Each row is a point on a landscape with many peaks, with its height.
A climber steps from a point to the highest of its 2 nearest points, and stops where none of them is higher. Distance is the straight distance between rows; heights are no part of it.
Ruz:  36 -14 -29 -12 -28 -45 -42  -1  26 -20  86  69   1 -20  -1 -32 -38  11 -18 -26  height 25.3
noduz:  20 -14 -35  -9  19 -32 -37  -2   5  -5  -3  43   3 -17  11 -11 -30 -26  23 -55  height 23.4
kuv:   2 -27 -20  17  55  40  24   2  -3  20   8   1 -41 -32   0  31  19 -14  -1 -12  height 17.0
tido:   0  27 -21 -30 -20 -62 -57 -11  25 -28   4  45  44  -6  22 -27  -2 -22 -16 -42  height 3.7
Nin: -43  24 -11 -13 -51 -25 -41  21  -1  -9 -32  -9  31 -10 -23 -78 -24 -16   8 -34  height 33.2
Sepu: -11  38  -9   0   8 -27   2 -19  22   5 -53   0  42  22  -9  22  27 -23 -23  -1  height 41.3
sog:  -2  -6 -10 -35 -31  20 -34  39  15  56 -24 -26 -26  14 -29 -10  20  12 -34  28  height 4.1
Mavef:  37 -32  -3  -9  46 -27 -17 -65  18 -20  22  52  -7   5   8  32 -37   2  22 -26  height 41.6
meki:  69  14  14  25  85  13  24 -48  -7  22 -39  -3 -26   2  -6   5 -11  24 -20  55  height 4.6
ditir: -22 -62  -3  52  32   7  56 -26  32 -16 -25   0  60  25  25  35  52 -63   0   2  height 19.4
suvo: -36 -31   6  15 -16  17  25  26 -10  25 -31 -63   6  32  -4  17  28  29   5  67  height 31.0
saro:   4  52   3  -6 -60 -50 -16 -13  13  -4  41  47  21  -7  24 -25 -24  15  -9 -29  height 4.0
kif:  12  36  22   6  24 -63 -48 -35  -2 -51   7  17  50  15 -26 -23 -19 -29  19   1  height 26.1
Zipit:   5 -11  -2   9  21 -29   4   6   4  17 -35 -27  20  32 -23  26 -17   9  44   8  height 34.9
Sugi:  10  11  14  30  39 -19  31 -78   3  -4   5  38 -13 -26  -4   2 -29 -14  15 -40  height 7.0
Det:  26   2 -14 -16 -80 -17 -30  29   2  -2  59  49 -13 -37 -18 -75 -88  15 -18 -30  height 27.0
Vepad:  -7   7 -11 -27 -45   1 -17  49  21  19 -50 -23  43  37 -27 -17 -11  11  -3   0  height 1.3
kudil:  52  47 -11   0  -1   4  -1  36   2  13  17  34 -19 -15 -29 -19 -58 -19 -27   2  height 28.7
konel: -27 -18 -10  14  36  18   1 -14  -9  28 -34 -31 -18  17  13  36  49 -10 -27  45  height 39.0
Zozus:  30  14 -26 -16 -31 -64 -68  37  20 -23  31  37  52   9   9 -49 -35 -11 -22 -19  height 3.5
mili:  58   8 -16  10  31 -43 -44  -5  18   8  40  40   2  10 -43 -19 -37 -26 -27  14  height 43.6
fopon: -44  32  18 -12  15 -12 -53 -36   6   6  -7  -9   7   8 -46 -19   9  -7  20  20  height 46.8
navar: -13 -14   6  31   8  10  50  38 -20 -33 -27 -52  47  27  -6   2  29 -15  31  12  height 35.8
rela: -19   4  -4   5 -71  25  42  42  11  43 -27  15 -11 -25   5 -13  14  12 -13 -30  height 27.4
mon:  33  16  11 -45 -91 -18 -62  44   7  15  35  34  15 -15  -5 -64  -8  36 -24  -4  height 54.0
Nila:  14  -5  13  19  25 -54 -48 -46  -3  12  46  17  -7  27 -51  -8 -25  14  29  39  height 39.5
gop:  41   9 -12  19  38  18  43 -20  19  -6   9  10 -31 -20   5  35 -41   6  -9 -28  height 33.4
met:  15 -54  18  77  49  34  86 -52   9 -17 -22  19  13 -13  17  -1  59 -42   7   4  height 22.8
limon:   1 -21  20 -10  47 -41 -30 -62   9 -38 -44  17  39  35   1  15   2 -31  35 -36  height 42.6
Bev:  61 -19  33  -2  63 -16  10 -88  -8 -37  10  41 -23  -2  30  12  -7 -15  36 -29  height 39.4
bevo: -34 -13  20  37  18   1  49 -25 -23 -34  -2   8  24 -14  13   1  40 -48  42 -43  height 13.0
geli: -45 -30 -14  55 -31  -4  62  23  15  -7  16 -30  51  16  12  23  51 -39  17  29  height 6.3
Sudup:  24 -18  -2  -4  11 -66 -45 -44  17 -32  44  48  19  14  12   4 -36 -12  27 -28  height 43.1
veso:  59   3 -16 -16 -11 -13   2  48  -4   7  23  -7 -24  11 -13   7 -77  17  12   4  height 4.5
renu:   8  -5  37   2  64  29  -8 -36 -49   8   3 -30 -40   0  24  16  14  17   9  39  height 14.4
nive:  32  30  14  -4  -4  28   6  -7  -3   9  64  -6 -56   2 -23  17 -79  43 -20  42  height 34.2
Rosuf: -69 -32  -5 -33 -20  19  -3  33  17 -19 -25 -30  30  26   1   5  50  11  21  -2  height 9.2
novos:  22  40  -9  -6  -4  -5  20 -49  29   6  56  37 -34  -3  15  50 -49  49 -22   8  height 38.2
vami: -16 -11 -18 -35 -25 -33 -41  34   4 -19  -8   7  40 -12  33 -17  -6  -3  31 -65  height 29.8
Nadud: -10  18  12  35  32  -3  26 -52  -8  27 -15  -8 -10  -3 -26   8  -7   7  12  30  height 12.2
Seri: -14  59  29 -28 -54  -5 -34   8  -3  25  32   8 -32 -15   7 -20   8  36 -17  27  height 5.0
taki: -28 -13 -33  -9  10  14 -30  28  26  40 -43 -15   4   0 -27   0  33 -12 -21  -2  height 5.4
sar:  52  -1  14   8   2  -3  20  30 -27  11 -14 -29 -26  12 -41   2 -73  -3  21  21  height 12.1
vako:   5  58  32   1 -12 -41 -66 -12   6 -31  51  23  27  24 -51 -22  11 -18 -35  43  height 46.0
ledol: -15 -22  -9 -15 -11   8  14  41 -22  -3   3  -7 -20 -20  21  21  -7  18  33 -29  height 20.7
Fove:  -8   9   3  20  48 -12  -2 -53  31   5 -63  11  41  13 -33   0  37 -41   2   6  height 38.7
kosob:  24  16  20   1  42  -1  -8 -57   3   0 -16  20 -22  -1  40  40  49 -20 -29  -2  height 13.6
Puduz:   8 -10   0  12 -69  43  66  75 -12  23 -10 -13 -30 -12  -3 -10  -3 -33 -29   9  height 8.4
temek: -39 -40 -10  34 -56  32  50  61   5  17  20 -42  29  16  15  11  46  -9   1  43  height 5.2
pozab: -28  14 -13 -65  12  -6 -74   8  30 -31 -16   2  57  40 -32 -23   8 -11   6  -1  height 20.2
betos:  51  34  13  12  10 -11  24 -14  -1   8  27  -6 -22  10   3  29 -56  40   8  34  height 30.7
Rifur:  21   9   8  35  43  27  53 -33 -39   0  -7 -26 -19  14  32  38  15  20 -27  45  height 20.3
gik: -14 -21  -8  28  18  37  43   7  -6 -22   9 -47  31  23  47  53  79 -28 -23  50  height 9.1
Som:   5  58  40 -18 -35 -12 -22   3 -31  23   2 -33 -38  12  -7  -4   4  29 -27  63  height 6.1
Kisog: -43   0  12 -42 -24   6 -61   2  -9  32   6 -30 -24  20   9  -4  23  58  -3  38  height 44.2
Sel:   38   10  -10  -33  -95  -20  -54   35  -14   11   18   31   44  -24   10 -107  -29   20  -23  -39  height 56.7
Zotat:  38   9  12 -20 -20 -36 -35  32  -5  -7  30  -8   3  25 -14  -8 -54  30  26  19  height 2.7
Vin:  14  62  32 -17  19 -13 -58  -6   0  -3  16 -11  -7  29 -39 -22  15  -9 -42  63  height 48.1
Neke:  17  26   1 -39 -99  -6 -29  60 -10   7 -26  -3  39 -26  17 -82 -17  10 -10 -42  height 61.1
tukik: -21 -13 -10 -13  17 -14 -10 -44  17  31   0   9 -25   8  29  46  26  28 -10  11  height 40.4
ril: -39  11 -26  51 -28   0  83   5   2  10   4  11  -1 -22 -11   8 -23  -9  21 -31  height 19.2
Zozuk:   1  50  44 -11   3 -38 -27 -24 -25 -26  17 -14  19  10  -2   6   1  11  36  14  height 44.3
perot:  56  13  41  10  56   1  18 -17 -22 -41 -43 -35  23  21  -1  -1  10  -1  39   9  height 43.4
giri:  -4   8 -50   0 -65  17  43  28  23  26  -5  39  -2 -40  33  -3  -8  15 -19 -52  height 32.2
sonab:   3   8   3  -7  20  21   1   3  -8   7  21  21 -43 -51  12  21  10 -25  -4 -36  height 15.0
vume:   3   9  25 -19   9 -13 -47   7 -18  13 -13 -47   5  42 -17   4 -25  24  10  54  height 41.9
lubim: -75  26  18 -20   7  18 -13  -1  -9 -55 -45 -33  37  32 -30 -38   7 -15  37 -10  height 36.5
biv: -67  -3  11 -16 -31  62  -2  41 -18 -13 -29 -82  -6  32 -13 -17  43  12 -20  63  height 3.1
melok:  26   8   4  -7   7 -22 -43 -17   0  -1  80  42 -40 -11 -40 -15 -46  19  -1  18  height 40.3
dus: -10  29   2  -1  -9 -28 -27   2 -10  -1  37  46 -20 -33  -4 -41 -27 -24   7 -21  height 52.0
Nula:  31 -11   1 -31 -50  11 -30  51  -8   3  53  19 -34 -22 -11 -47 -70  25  14 -25  height 29.9
zim:   2  39 -27   5 -32 -24  -7 -10 -20  -8  35  41 -14 -58   9 -49 -62 -23  10 -71  height 55.5
Poz: -26 -35  -1  15  22 -16  23 -47  -9  -4   0  33  -9 -22  16  16 -17 -18  41 -52  height 5.6
tesuz: -61 -15  10  -4  32  17   9 -16   2 -48 -41 -42  39  35 -12   7  33  -9  37  -7  height 38.5
sidag:  62 -21   0 -13  58   5   0   0 -18 -38   0  10 -19 -12  19  28 -13 -17  31 -26  height 36.0
bubu:  12  18 -13 -46 -52 -47 -61  49  17 -19  -4 -11  51  23 -11 -45 -39   4  -5 -24  height 3.3
folu:  46  28  26 -11  42 -13 -58  -7  -3 -23   0  -9  13  10 -30 -11   9 -19   2  43  height 51.1
Per:  34  10 -14  19  37  21  47 -59  39  -4  33  22 -24   1  -4  59 -67  32 -29   8  height 36.6
Nepun:  19  11  -3 -17 -11 -24 -62  -6  11  43  35   2 -26  20   7   8   9  51 -28  53  height 40.8
gifol:  53  35 -18 -16  -1 -10  -9  41   1  16 -22   6  -8  -9  -8   6  -5 -27 -19  -6  height 26.2
Miz:  38  51  10  -2  21  -8 -23 -15  -2  31  15   4 -44 -11 -15   9 -16   5 -26  45  height 11.7
gibu:  42  29 -15  11   4   0  46  43   1   3 -23  -2  15   0  10  31  11 -32 -16 -18  height 24.1
dezu:   5  10  28  29  61  30  39 -21 -46  -4 -38 -59  -5  11  35  22  60   5 -18  56  height 17.7
taze: -50 -33 -21  25 -12  18  51  11   7   2   9  -8  22  -4  25  17  52 -28   1 -10  height 7.2
keta:  27 -46  20  27  66  22  36 -25  -2 -20 -58 -27  38  25  14  13  54 -22  11  21  height 18.1
vom:   7 -56 -33  18  29  -8  32  -1  19 -12 -24  23  22   2  44  34  15 -50  -1 -55  height 22.1
rona: -50 -42 -16 -28 -18   2  -9  24  24  12 -15 -28   0  21  37  33  63  39  14 -17  height 8.8
nom:  21  25   8 -25  55  -7 -37   1  -2 -24 -57 -27  30  24 -47 -12  14 -34  -2  19  height 47.6
porag: -46  14 -12 -55  30   7 -46  -3   8 -47 -38  -1  42  23  -9  -2  32 -29   4 -38  height 20.9
vid: -32  12   2  11  30  32 -15   3  -2  10 -57 -58   3  32 -32   5  38  -9 -22  61  height 40.2
rok: -11  14   7  12   5  17  53 -36   2 -11  35  35 -40 -36  36  49   6  21  -7 -31  height 1.6
Nufip: -19  -5 -23  28 -70  15  59  82   7   4 -24 -15  28  -4  -3 -13  16 -44 -14   3  height 3.6
mirag:  12  15 -29  25  -1   5  69 -11   4 -16  14  22  -7 -30   1  22 -77   2   3 -44  height 29.4
nuza:   0  32  -8 -23  -2  22 -16  18  -4  19  -3  -1 -34 -23  13  20  39 -11 -36  22  height 10.0
Revad: -36 -24  -3  -2 -33  65  12  64  -6  28 -19 -42 -40 -19 -25 -17  51 -28 -17  24  height 7.3
seb: -23   2 -21  23 -26 -31  42  -8  16  15 -11  25  23 -10  24  16 -15   4  23 -47  height 22.4
gupak:  17 -27  -6 -55 -58  37 -17  50   5  33  18  12 -45 -22   6 -20 -33  48   6 -24  height 34.5
paz:  26 -18 -17 -34 -10 -12 -41 -17  28  -2  72  75 -29 -30  31  13 -24   9 -18 -41  height 24.9
tuveb: -62  42   1 -20 -19  -9 -48   8   7 -56 -22 -15  59  18 -19 -51  -8 -29   9 -37  height 34.8
tezo:   5   1  39 -13  66   3 -49 -17 -39  -8 -24 -51  -5  30 -18  -1  -2  37  20  55  height 37.3
komo: -24 -41 -47   5   4  16  19  20  24  51 -23   0 -20  -2   0  34  26   6  -3   5  height 6.7
vaza: -30  48  24 -18  -7  -4 -15   9 -21 -39 -16 -36  33  25  -2  14  25  -1  24  17  height 41.7
kupiv: -38 -51 -23  15 -15   5  29   4   5  23   1  -9   8  11  30  51  34  18  11  -9  height 8.0
tif:   1  22 -16  -7 -29 -61 -27 -30  19 -20  35  61  24 -22  49  -7 -30 -13 -13 -59  height 3.9
Safur: -20   1  -1  13 -38  11  19  49  -8  33 -26 -26  -8   4 -11   2  -5   0   3   8  height 21.4
vuze:  41  17  37  41  58  -3  26 -77  -8 -15 -35  37  -5 -21 -21 -20   2 -22  14 -19  height 8.3
noge:  59  27  22  18  39  -8  34 -10 -25   6 -15 -39 -14  23 -19  17 -56  26  22  42  height 24.6
Ropom:  59  36 -19  -8  22   7   3   6  10 -13  40  30 -27 -25   4  14 -41 -16 -15 -34  height 30.8
solif: -61 -54  11  38  27  35  39 -13   3 -45  -6 -13  47   4  -1  -2  83 -72  13  -3  height 16.7
Zovad: -18  23  30   3  47   0  -5 -49   1 -21 -51 -37  48  45  -7  22  39  11   2  40  height 38.3
Luf:  11  20  14  38  46   6  36 -30 -11   3 -37 -11  -2 -19 -35 -15   1 -39   7  -7  height 10.1
Nibu:  23 -54  36  57  49   0  73 -84   4 -28 -42  24  21   3  20  -1   9 -16  42 -26  height 29.3
tufez:  -6  24  42 -28 -26  10 -40  35 -27  14 -18 -35 -38  13 -49 -32 -22  -7  -2  41  height 39.9
zes:  -1 -59 -17  35  46  54  49  -1 -37   0  33 -38 -32  -2  40  39  26  14 -13  45  height 18.3
Dume:  46  40   4   5  51  -2   1 -27   7   8  -8  13 -11 -10  -3  15   9 -32 -33  13  height 12.7
reril:   8 -16  10   1  49 -10 -46 -42  -8  31  23 -11 -27   9 -34   0 -18  20  36  26  height 36.1
Situ:   22  -34   41   26   54   -4   47 -102    2  -16  -37    2   15   17   21   26   23   19   27   15  height 33.7
tolo: -26  51  29 -24 -42  15 -29  18  -4   7 -18 -34  -6  16  -5  -4  41  17 -41  30  height 7.4
tet:  40 -50 -11  56  64  34  71 -62   3  15 -11   8 -10  -5  29  31  35  -1 -28  26  height 11.2
kupon: -18   0   9  -7 -16  19  35  11 -20  11  35  -5 -58 -26  20  20 -10  42  33  -8  height 23.2
lobir:  31  38 -15 -38 -64  25   2   3  35  -6  78  57 -22 -31  11 -11 -61  55 -42 -29  height 27.5
Nuv: -20 -28   0   1  22   4 -13  12 -16  18 -28 -54  -6  41 -21  22   8  26  24  35  height 35.9
Pom:  23 -21   1   1   4 -45 -65  -1   3  10  75  37  -1  19 -45 -26 -15  11  -7  28  height 41.8
Gel: -20 -46 -11  24   6  42  66 -30  -5 -14  46  27 -35 -32  34  46  15 -15  -4 -28  height 2.8
bafa:  47  18  21 -14  49  -5 -10 -23 -40 -15  35 -17 -42  -9  25  22  -1  31  11  38  height 13.1
miti:   3  24  -6  -9 -22 -27 -10 -29  19  44  44  25 -31  15  15  36 -19  59 -34  34  height 39.8
Vusan: -18 -18 -22  19  17  45  24  27  -5  30 -14   0 -27 -34 -23   0  34 -46 -13 -16  height 19.6
gafil: -29  37  30 -53  23  20 -76  10  -4 -27   8 -17 -12   3 -33 -33  30 -15  -7   3  height 29.6
Mig:  -6  18  33   0 -20 -15  -4  25 -11  25 -33 -21  -5  -6 -64 -30 -35 -31   5  16  height 57.4
vor: -34 -74  11  61  50  25  54 -38  28 -36 -15 -20  66  32  -1 -10  81 -61   5  40  height 17.8
luz: -10  13  25   8   8  17   0  25 -58  17 -22 -69 -29  31  31  23  11  22 -25  60  height 18.2
gemol:   0  -7 -54 -28 -73 -13 -13  22  19  16   1  37  13 -32  36 -52 -54  35  -6 -65  height 29.5
muduf: -16   9 -42  27 -17 -17  21   0  -2 -13 -17  30   6 -40  35 -16 -15 -39 -17 -80  height 24.8
zol: -51  30   3 -30  -9  18 -10  15  -5 -12 -33 -42   4  23  17  23  70  -1 -38  29  height 8.2
Donas:  19  14 -39 -11 -37  10   6  18  42  33  10  31 -26 -29  10  12 -30  26 -16 -39  height 34.7
kapur:  14 -35 -57   5  18  10  25  15  27  23 -12  22 -10 -16 -13  15 -33 -15 -10 -33  height 26.0
kotur: -23   7  -8 -18  18 -11 -48 -17   7  41 -19 -21 -27  19   3  22  21  34 -27  40  height 42.3
kuf:  -9 -50 -16  37  50  57  33  10 -32  13   8 -47 -32  -3  10  17  61 -27 -40  46  height 14.1
Zodut:   1 -28  -7   1   4  -1  14  31 -29 -29  14   3  -9 -35  12 -16 -48  -9  47 -57  height 18.0
rumo: -10 -13  -1 -10 -11  -6 -12 -19   5  11  36  35 -35 -13   4  13 -14  27  27 -16  height 25.4
Mogi:  15   1 -11  26  19  24  68 -33  11   6   7  -7 -20   2  15  74 -54  56 -11  24  height 33.3
Sosap:  -5 -10  10   0  30 -48 -24 -24  18   2 -16  20  19  17 -13  13  -4  -3  30 -23  height 40.1
Pofil: -23  -9 -18 -12  44  -2 -33 -15   1 -52 -61   1  49  11  -7 -27   4 -49  24 -42  height 21.6
Puvor:  -1 -44 -34  33   5   2  45  46 -10 -17  -4  -7  14 -19   5  -1 -16 -32  35 -51  height 14.8
Veb:  19   5 -34  22  14  -6  31 -22  11 -34  -2  39  -8 -32  29  12 -56 -28  -7 -79  height 26.5
setod:  -7 -11 -22 -23 -60 -49 -48  17   5 -11   3  29  30 -15  23 -49 -54  25  14 -58  height 30.6
popas: -20   0  33   0  44  -9 -11 -46  -1 -41 -36 -15  31  26  -8  22  42 -21  40   5  height 40.5
Salo:  -7 -20 -10 -14  15  13   2 -43   1  28  55  14 -67 -24  -9  27 -36  53   7   6  height 27.2
likat:   8  29  24 -36 -20 -29 -85   7  15  -6  27   6  16   8 -10 -17  17  20  -1  20  height 50.4
Mef:  14  58  19 -12 -63 -23 -11   5  13  20  57  45 -28 -24  -2 -27 -32  44 -11  -6  height 4.4
dek:  20 -49 -26  37  49   8  75  10 -15  -4 -23  -4  16  -5  -6  11  -8 -33  31 -30  height 15.8
sav: -32  27  36 -56 -13  25 -63  22 -10 -23 -23 -52  -6  24 -54 -33   5 -13 -12  37  height 32.6
Zit: -30 -59 -33  16  25  -2  22  14  19  -9 -34 -11  58  23  15  28  38 -45  16 -28  height 20.5
pidef: -41   6  11   2   2  40  30  17 -11 -25 -13 -37  13  17  35  31  86 -11 -14  18  height 8.6
Debo: -49 -55   6  51  25  32  31  -5 -32  19  -2 -59   8  32  14  23  45   5  15  75  height 32.5
puza: -12  12  14 -34   1 -19 -50  32 -15 -41  -9   1  22  -9  -2 -23   7 -25  37 -29  height 28.9
bute: -78 -16  11 -53 -51  14 -39  18   3 -10 -10 -21  10  -6  -6 -32  43  22  29 -26  height 9.6
pebe:  -4  -1 -10   0  35 -28 -16 -29  -7 -23 -32  34  22 -25   5 -24  -1 -60  16 -59  height 22.3
Turis:  17 -23  11  14  78   2  10 -17   2 -48 -62  -8  55   8  -5 -16  22 -51  30 -42  height 20.8
mam: -36   9   0 -10  -8 -62 -68 -63  33   6  27  53  11  -3 -13 -23  17 -11   5 -19  height 47.7
zap: -22 -45 -20 -11  17 -20 -17 -30  35  17  -6  43 -18   6  34  44  24  12   8 -37  height 38.6
Duge:   7 -32   4  25  56  22  30 -47  -6  -1  -2   9 -18   2  21  43  51 -14   2   3  height 14.9
Zeka:  25  28  15   8  -3   4   6 -14 -13  -2  73  19 -49 -33 -37 -11 -76  19   8  12  height 37.6
kanu:  43 -43  -1  25  73   0  34 -11  -5 -31 -46   4  30  11  14  18  12 -27  23 -18  height 19.7
demer:  -1 -51   1  51  11  19  81 -17   5 -36  31 -18  33  11  60  47  57 -28   1  28  height 9.9
vodal: -20 -32 -52   7  -9  26  20  51  12   9 -12  20  -1 -40   8  -7  28 -52 -16 -51  height 22.0
Fusu: -16 -49 -30  31 -55  30  59  81  13  12  18  -5  21 -17  28  -3  28 -25 -26  -2  height 3.4
Duk:   6   1  -3 -48 -32 -11 -33  45  10  21   2   4 -14 -15 -10 -22 -10  26  11  -7  height 38.4
Mabop:  53 -17  20  24  52 -10  46 -76  12 -25 -15  30  -8  11  28  38 -11   6  13 -10  height 36.9
mude:   2   9  29   9   2 -28 -12   3 -33  -1  -9 -22  15  15 -53 -31 -42   4  43  17  height 39.1
pibe:   9 -20 -46 -19  13 -13 -20 -23  39  10  15  64 -16 -30  14  18 -35  -7  -4 -64  height 24.3
vibi: -30  -5 -13 -29 -37  40   2  67   2  11 -19 -11  -2 -21   6  -9  51 -13 -17 -14  height 8.7
Nafol:  21   5  -5  31  14  22  65  10 -18  14 -14 -26  -9  15   2  35   6 -10  -8  17  height 24.4
gino:  23  -8 -43  -3 -20  39  39  47  21  22   1  10 -40 -32 -11  16 -37  -7 -21 -35  height 30.4
tokem:  71 -17   9  -8  73 -30 -17 -18   0 -30  -3  11  24   9   5  11 -32 -22  38 -17  height 34.1
vup: -27  12  15  -5 -22  -2  20  41  -7 -23 -25 -56  46  48   9  24  36   4  16  30  height 39.3
pefif:  23 -36  20  63  73  36  73 -37   3 -26 -40 -26  18   3  10 -24  65 -29 -10  49  height 17.9
refan: -54 -27  15  36 -29  54  44  37 -28   2  -2 -61 -18  -7  -7  -7  46 -38 -15  52  height 5.1
fuvi: -13  -9 -29  43 -37  37  87  36   1  30   5   1 -20 -16  -4  -2 -13 -24 -12  -6  height 14.6
Pefi:  52  13  25 -17  49   6   4  25 -32 -24 -12 -28   0   0  14  34   5  -6  26   5  height 39.2
lig:  38  -6 -20   1 -71 -13 -30  18  19 -21 103  70   0 -21 -22 -58 -64  43 -30 -18  height 25.8
pelu: -29   2  14  -1  16  11   7 -13 -23 -13  -6   1 -12 -31  14   7  47 -33  23 -36  height 14.0
tus: -25  24  19 -53 -62  -8 -69  22  14  18   8  10  33   2   5 -35  27  43  -7   0  height 48.9
vus:   9  -2  -4  -8 -26  11   4  47 -26  28  -9 -52 -40  23  23  34 -17  51 -18  39  height 21.7
fofe: -14  28 -14 -32 -22  10 -24  26  14  18 -19  13 -15 -35   8 -17  40 -23 -24 -23  height 9.4
Zunab: -49 -60 -19  18  53  34   8 -24 -16  -4 -16 -45   7  25  20  24  72  -1 -10  50  height 36.4
sifus: -39  19  22   3  50  11 -40 -39   2   9 -45 -43   4  32 -51 -20   7  -6  -8  55  height 43.5
Bes:  10 -28   7  62  29  22  62  11 -17  -2 -15 -35  33  14 -12  10  32 -36  13  36  height 30.5
lunad:   7  -9 -18 -16 -50  46  25  38  -6  43  20 -24 -50  -3  21  21 -16  78 -23   7  height 25.2
gunu:  18 -10   5  12  57  22 -13 -45 -30  31  30  -4 -74 -16 -17   0 -29  36   5  30  height 31.1
kov:  13 -35  -9  21  37  66  51   5 -19   7  30 -32 -56  -6  26  54 -33  45  -5  23  height 23.9
kunis:  54 -36  14  43  91  34  42 -61   0  16 -49   1 -16   4   9  -1  36  11 -13  33  height 7.1
rel:  36  26   0  23   8 -66 -22 -19  -2 -22  19  21  34   6 -30 -30 -61 -24  21 -11  height 27.3
gid: -41  34  -1 -18 -33 -26 -17 -13  27  24 -22  14  21   4  -3  11  28   2 -22   1  height 44.1
nomi: -42 -33 -10  31  -8  14  58 -28 -13 -20  11  22 -15 -27  37  31  -2 -15  23 -66  height 4.2
fup:  20  20  12 -37 -69   9 -23  31  16  54 -27   7 -32 -13 -30 -31 -16  16 -48  30  height 2.4
gifot: -24   5  31 -71 -58  24 -44  20   7  25 -14 -16  10   7  22 -10  43  73  -4  22  height 46.5
ras: -22  19  -6  25 -16  -5  19 -25  -1  41 -13 -10 -27   7 -26  25 -41  35   6  24  height 15.2
negiv: -11   2  22 -32  20  11 -41  23 -19 -12 -18 -18 -17  -3 -13   4  32  -5  14   0  height 27.9
dovev: -94 -18  12  17 -28  51  26  22 -29 -28  -5 -64   9  19   2  -2  75  -7  -2  53  height 3.8
Kure:   2   5  -5  -1  11 -44 -33  10   0  18   7  14  16   4 -52 -37 -70  -1  35  -5  height 30.9
Famig: -20   4  16  21  53  20 -13 -29 -68   1 -16 -53 -19  22  48  17  39  27 -23  49  height 16.1
viti:   14   26   16  -13 -110   10   18   35    1   35  -10   14  -19  -13   -7  -37  -45   33   -2  -16  height 15.1
Foz: -11 -55 -32  29 -23  34  50  60  -5  35   7 -42 -11  17   6  33  16   7  -7  40  height 3.0
Nol:   0  12  16 -22 -86  32  20  38 -14  50   1  -4 -46 -11   1  -6 -18  54  -7  20  height 20.6
Mema: -48  20  27 -43 -65  34 -34  58  -8  -3 -20 -25  10 -20 -17 -59  14  14   9 -28  height 10.3
miriz:   0  -8  12 -17  12 -65 -53 -52  24 -50  -5  30  50  33  24  -1  -7 -33  15 -48  height 44.0
vizit: -18   8  17 -12  13 -35 -54 -28  -7   0  26  40  -4 -18 -48 -21  -3  -9   9  -6  height 49.4
Masuz: -27  18  16 -44 -66 -14 -41  54   8 -23 -46 -26  41  32 -21 -38 -23  16  20 -12  height 2.5
dav: -15  24  -7   4  -3   5  14 -18 -10 -12  53  47 -52 -52   4  -9 -57   3  18 -57  height 50.8
Potap: -30 -33  10  21  62  37  10 -51 -10 -33 -35 -49  35  44  19  33  88 -16 -28  48  height 34.6
Suf:  44  19  51  12  47 -33   1 -40 -32 -25   4 -16  10   1  -1   3  -9   1  42  25  height 48.3
sab:  15  10 -33 -24 -68   7  -6  -2  33   8  46  55  -6 -54  16 -35 -64  53 -24 -62  height 28.2
fote: -21 -18  -8 -34 -81  22  -5  63  27  28 -56 -16  28   4 -11 -35  18  16 -16 -20  height 0.1
Solem:  32  32   6  34  -4 -67 -51  -3  17 -11  46  45  38  18 -38 -34 -23 -17 -36  28  height 45.1
zis:   7  30   4   6 -34 -42  -1  -6   6  30  29  22  -9   2 -46 -19 -63   5   5   8  height 25.9
rin:  45  17  10 -19 -61 -24 -63  38  14  -4  72  42  16  10 -25 -54  13  22 -51  30  height 52.1
Nezaf:   6  -3 -27   7 -12  36  44   9  -2  28  20 -20 -47  10   9  44 -56  61 -17  21  height 29.0
Nit:   4  24  -8  11 -43 -13  40  12  -9  22  -8   2 -17  -2 -11  -3 -51  17   5  -4  height 20.1
vuber:  27  43   2 -16 -11  17   3   1  -1  16  34   7 -47 -17  22  25  -7  17 -30  13  height 10.8
zovar: -12  27  43 -42 -94  10 -25  42 -13  21  -3   1  -8 -23 -26 -69 -18  24   8 -11  height 11.6
mobu:   1 -49 -59   2   4  14  29  14  26   0   0  35  -2 -22  29  16  14 -19  -7 -54  height 23.5
ter:  -9  34  -9  -7   3 -48 -36 -42  40  20   6  38   6   9 -18   6  17   4 -17  19  height 46.4
bir: -14 -31  15  52   9  17  78 -40 -19 -36  14  16  13  -2  44  41  43 -43  13 -21  height 11.5
duf: -37  10 -34  -2 -31 -48 -39  19 -16  -8 -14  -3  33 -28  22 -75 -49 -12  13 -62  height 31.9
noso:  68  41 -13 -14 -56 -50 -27  44  22   0  31  40  28  -8  -3 -39 -49 -12 -25 -20  height 3.2
Big:  20  -6 -24 -47 -24 -19 -15  29  28  23   8  25   0 -15  29  -1  -6  12 -14 -36  height 36.7
kap:  28  32  12 -26 -38 -49 -60  23  25  -1  71  20  23  28  -6  -8  17  39 -33  47  height 51.4

Call two points neighbours if one is among the 2 nearest of the other. Go from one point of each pair to the other, from neighbour to neighbour, staying as high as possible. Name the lowest point that can't be avoided.
Nuv, Pom => suvo
Nuv, Suf => tokem
Mig, popas => negiv
popas, Pom => Fove
folu, zim => sifus
vume, miriz => Zipit
